Each row is a point on a landscape with many peaks, with its height.
A climber steps from a point to the highest of its 2 nearest points, and stops where none of them is higher. Distance is the straight distance between rows; heights are no part of it.
z592 (h 63.9): -18; 13; 12; -9; 11; 15; -5; -2; 15; -17; 15; 31; 16; 13; 0; 1; 10; -6; 16; 13; -7
z633 (h 21.7): -12; -3; 8; 7; 11; 7; 18; -1; 14; 8; -9; 3; -16; -19; -33; 25; 1; -4; -11; 11; 4
z392 (h 38.4): 34; 29; -27; 14; -27; -12; 2; 19; -20; 46; 4; -26; 13; 5; -10; -20; -6; -5; -12; -28; 28
z897 (h 48.7): 18; -19; -19; 0; -20; -3; 11; 4; -18; 28; -25; -24; -17; -5; 19; -14; 27; 6; 7; -20; 3
z849 (h 41.1): 9; 21; -11; 11; -22; -13; 16; 10; -9; 39; 0; -14; 21; 23; 6; -29; 3; -13; 2; -27; 30
z427 (h 35.2): -18; -11; 14; -28; 9; 10; -9; -25; -20; -4; 22; 3; 8; -15; 9; -4; 37; 3; -15; -5; 5
z630 (h 39.9): 14; -3; -19; -4; 14; -6; 9; -32; 7; -13; -6; 9; 8; 12; 6; 18; 24; -24; -20; 5; -13
z512 (h 43.7): -9; 3; -3; 13; -2; -16; 4; -5; -11; -29; 6; -15; 23; 12; 1; -6; -5; -10; -27; -18; -20
z457 (h 0.7): 26; -8; 0; -16; 1; -1; -29; -6; -27; -11; -5; -16; -24; -49; 1; 28; 1; 14; -15; 7; -9
z947 (h 25.8): 8; 22; -23; 6; 10; -6; -9; 6; 7; -6; 0; 10; 10; 0; 14; 20; -15; -14; 3; 18; -6
z892 (h 23.4): -10; -37; 24; -1; 14; -7; -6; -11; 32; -10; -9; 25; -40; 11; -22; -13; -7; 9; 26; 0; -9
z351 (h 52.5): 11; -24; 5; -2; 3; -14; -15; -3; 5; -16; -18; 3; -19; 14; 14; -12; -15; 18; 15; 7; -24
z339 (h 50.6): -13; 10; -3; 27; -9; -14; 11; 16; -8; -6; 3; -19; 17; 0; -23; -7; -5; -3; -27; -16; -10
z650 (h 55.1): 0; 12; -11; 11; -9; -1; 24; 5; 6; 21; -13; -9; 4; 11; 16; 1; -4; -4; 10; 1; 22
z134 (h 73.2): -2; 7; -6; 4; 0; 4; 6; 2; 18; -26; 5; 8; 22; 39; 19; -2; -17; -15; 10; 6; -12
z232 (h 45.7): 3; -17; -10; 8; -17; 4; 17; 10; -21; 23; -10; -32; -11; -24; -5; -2; 26; 3; -13; -22; 1
z569 (h 42.7): -4; -15; 23; -20; 22; 17; -8; -32; 25; -34; 9; 35; 0; 22; 0; 10; -9; -16; 15; 20; 0
z31 (h 52.2): -19; 6; 7; 0; -10; 17; -2; 37; -10; 12; 19; -5; 10; -32; -10; -13; -3; 15; 3; -5; 3
z780 (h 61.5): 1; -6; 2; 6; 4; -5; 1; 5; 20; -22; -6; 14; 1; 32; -3; -10; -23; 9; 12; 12; -23
z975 (h 35.7): -1; 3; -14; 0; 2; -5; 8; -7; 7; 7; -5; 10; 5; 5; 2; -6; 26; -10; -4; 1; -13
z808 (h 2.8): 27; -17; 4; 0; 0; -7; -18; -3; -12; -8; -19; -9; -40; -35; -23; 23; -8; 16; -4; 6; -20
z107 (h 31.4): -13; 7; -3; -13; 9; 4; -2; -18; -6; -4; 17; 17; 20; -2; 15; -5; 38; -17; -5; 0; -2
z711 (h 5.7): 19; -33; 23; -10; 11; -6; -14; -27; -7; -16; -22; -7; -45; -24; -9; 22; -13; 8; -5; 8; -1
z41 (h 28.5): 11; 22; -13; 2; 5; -1; -8; 10; -2; 12; -6; -1; -4; -26; 25; 30; -19; -8; 15; 20; 15
z988 (h 49.9): 13; 1; 3; -18; 11; -10; -38; 6; 4; -9; 6; 19; -9; -21; 4; -3; -6; 16; 3; 20; -25
z921 (h 52.0): 4; -29; 6; -9; 6; 0; -6; -18; 1; 4; -14; 0; -32; -20; -20; 7; 25; 12; -13; -2; -15
z446 (h 30.5): 20; 14; -25; 6; -2; 1; 5; 5; -8; 22; -19; -10; -6; -25; 12; 25; 12; -15; 1; 9; 12
z924 (h 43.1): -6; -16; 9; -17; 10; 13; 0; -26; -21; -4; 4; -14; -9; -30; 2; 17; 18; 6; -27; -2; 5
z939 (h 58.9): -4; -6; 15; -30; 10; 0; -36; -6; -16; -14; 18; 9; 0; -21; 7; -11; 12; 26; -9; 9; -17
z509 (h 75.7): -17; -24; 14; -16; 10; 7; 3; -22; 5; -13; -2; 10; -5; 13; 7; -6; 18; 4; 6; 3; -5
z102 (h 59.7): 1; 14; 1; 0; -9; 4; 10; 13; 14; 31; -4; 9; -2; 23; 8; -16; -11; 12; 31; 11; 23
z199 (h 45.2): -30; -6; 18; -4; -11; 10; -4; 14; -27; -6; 14; -21; 7; -29; 3; -10; -5; 16; -11; -17; -4
z893 (h 44.3): 14; 2; 1; -7; 9; -10; -24; 12; 22; -1; -5; 32; -13; -2; -1; -11; -16; 6; 28; 22; -15
z755 (h 28.0): -4; 12; 0; 23; -13; 3; 22; 25; -4; 16; -4; -26; -2; 0; -24; 9; -31; 13; -12; -3; 14
z391 (h 65.1): 1; 39; -6; 4; -7; 1; -9; 26; 2; 21; 16; 11; 18; 13; 20; -12; -19; 5; 30; 14; 21
z624 (h 44.9): -8; 23; -2; 15; -14; 0; 32; 6; 11; 24; 3; 2; 26; 40; -2; -25; 17; -19; 6; -20; 31
z483 (h 35.9): -20; -17; 8; 0; -2; 7; 23; -18; -23; -5; -8; -29; -2; -14; 12; 9; 16; -4; -20; -22; 6
z725 (h 56.7): 15; 4; -13; -7; -11; 12; -10; 46; -19; 22; 18; -14; 1; -47; 2; -2; -9; 20; 2; -7; 4
z663 (h 47.2): 15; -12; -14; -4; -6; 1; -6; 12; -11; 15; -9; -9; -20; -29; -12; -2; 19; 13; -6; -3; -15
z842 (h 60.2): 11; 12; -19; 8; -21; -5; -9; 38; -25; 25; 14; -20; 14; -29; -4; -16; 0; 2; -7; -24; 4
z163 (h 45.3): 20; 2; -15; -2; 22; -6; 1; -26; 29; -10; -8; 33; -6; 8; -11; 21; 10; -26; -4; 21; -14
z213 (h 10.9): 17; -21; 20; -15; 21; -6; -18; -40; -3; -33; -4; 0; -21; -6; -1; 24; -24; 5; -15; 21; -3
z93 (h 23.7): -7; 41; -10; 13; -7; -5; -2; 19; 0; 18; 20; 17; 39; 9; 1; -13; 13; -26; 6; -11; 18
z419 (h 43.8): 29; 11; -19; 15; -8; -14; 9; 5; 17; 29; -16; -2; -13; 36; -17; -14; -9; 15; 8; 6; 7
z9 (h 53.3): -23; 24; 11; 11; 2; 14; 9; 18; 21; 10; 13; 27; 13; 11; -22; -1; 5; -2; 16; 12; 8
z612 (h 58.2): -2; -9; 2; -17; 9; 15; 1; -25; 12; -37; 5; 13; 15; 27; 22; 9; -12; -15; 8; 14; -7
z354 (h 32.3): -19; 14; 12; 17; 0; 4; 7; 20; 6; -5; 3; -7; 3; -2; -13; 7; -32; 14; 5; 10; 1
z247 (h 70.3): 3; 26; -13; -4; -7; -5; -20; 30; 1; 19; 17; 15; 15; -8; 8; -17; 4; 7; 17; 12; -2
z356 (h 52.3): -5; 10; 1; -3; 23; 0; -6; -12; 22; -17; 9; 30; 4; -3; -15; 16; -3; -10; -4; 22; -17
z525 (h 31.2): -4; -9; 21; -6; 14; 9; -7; -7; 34; -19; -1; 40; -12; 23; -5; -2; -21; -9; 40; 20; -4
z279 (h 56.2): 11; 5; -14; 24; -24; -13; 7; 25; -23; 17; -8; -36; 9; -7; -13; -10; -4; -1; -21; -31; 0
z287 (h 36.4): 43; 29; -33; 23; -24; -10; -10; 30; -27; 27; 0; -34; 3; -13; -13; 10; -13; 0; -12; -17; 13
z762 (h 60.7): -5; -39; 19; -27; 11; 3; -16; -30; -8; -3; -4; 3; -26; -12; 4; -7; 25; 21; -3; -3; -1
z958 (h 65.0): 5; 29; -18; 12; -12; -15; -28; 38; -8; 8; 25; 4; 18; -16; -11; -13; -13; 9; -9; -3; -12
z746 (h 38.0): -20; -7; 13; 5; -5; 6; 8; 9; -13; -7; -7; -24; -6; -15; 8; 9; -22; 16; -2; -1; -1
z961 (h 51.4): 19; 4; -20; 10; -20; 0; 22; 8; -14; 38; -20; -30; -8; 2; 16; 0; 7; -4; 2; -16; 26
z839 (h 46.9): 15; -4; -12; 7; -9; -12; -2; 9; 7; 14; -20; -1; -13; 8; 2; -11; -5; 15; 13; 4; -10
z605 (h 56.4): -12; -21; 13; -7; 8; 0; 6; -31; -10; -29; 0; -17; 2; 9; 4; 10; 0; 8; -29; -2; -8
z154 (h 30.8): -1; -28; 21; -14; 22; 0; -7; -32; 33; -21; 4; 36; -25; 17; -25; 1; 2; -8; 10; 10; -9
z541 (h 51.8): -22; 3; 10; 9; -5; 12; 34; 3; 18; -6; 3; 9; 20; 43; -2; -13; 18; -15; 8; -15; 9
z542 (h 18.3): -12; -25; 26; -6; 3; -1; -9; 6; 14; 1; -12; 11; -29; -5; -7; -14; -19; 23; 30; 8; -3
z687 (h 53.9): 2; 5; 2; 8; -5; -1; 21; 7; 23; 3; -12; 1; 2; 44; 11; -4; -30; 4; 27; 13; 17
z405 (h 77.6): -11; -11; 19; -17; 10; 1; -24; -21; -23; -31; 15; -11; 7; -3; 15; 1; -8; 21; -17; 8; -8
z36 (h 47.4): -3; -19; 8; 5; -1; 3; 20; -2; 36; 5; -21; 11; -20; 44; 3; -14; -11; 10; 38; 2; 13
z623 (h 17.1): -2; -12; 13; 4; 20; 2; 6; -28; 9; -19; -11; -1; -20; -12; -17; 35; -14; -6; -17; 15; -2
z15 (h 26.8): -15; 26; -9; -1; -1; -2; -12; 11; -12; 8; 21; 14; 32; -17; 14; -9; 27; -22; -2; -13; 5
z169 (h 32.6): 3; 16; -23; 6; -6; 0; 6; 7; -22; 21; 1; -12; 14; -27; 13; 12; 22; -23; -15; -13; 11
z451 (h 61.9): -34; -10; 15; -5; -2; 12; 23; -10; 4; -4; -1; 1; 6; 18; 9; -8; 27; -5; 5; -15; 6
z500 (h 41.9): -4; -5; -1; -16; 3; 14; 1; -31; 6; -51; 23; 2; 35; 37; 15; 6; -8; -30; -19; 0; -7
z801 (h 31.8): -17; 0; 13; -2; 5; 0; -3; -19; -13; -46; 24; -5; 39; 20; 13; -3; -4; -20; -23; -21; -5
z682 (h 24.8): -9; 1; -3; 20; -4; 4; 30; 10; 19; 21; -11; -8; -14; 5; -37; 7; -4; 7; -3; 2; 15
z155 (h 36.2): -8; 3; -6; 2; -7; -6; 3; -3; -24; -4; -3; -20; 11; -9; 28; -1; 13; -15; -14; -19; -2

For each start below, name the point where the climber stops.
z808 => z842
z107 => z592
z354 => z842

Call two points neighbours if one is among the 2 nearest of the other. Go from one point of each pair to the other, from neighbour to neighbour, staying as high as possible. Name the lowest point that can't be avoided.
z842 and z592 => z354
z102 and z509 => z232
z155 and z924 => z483
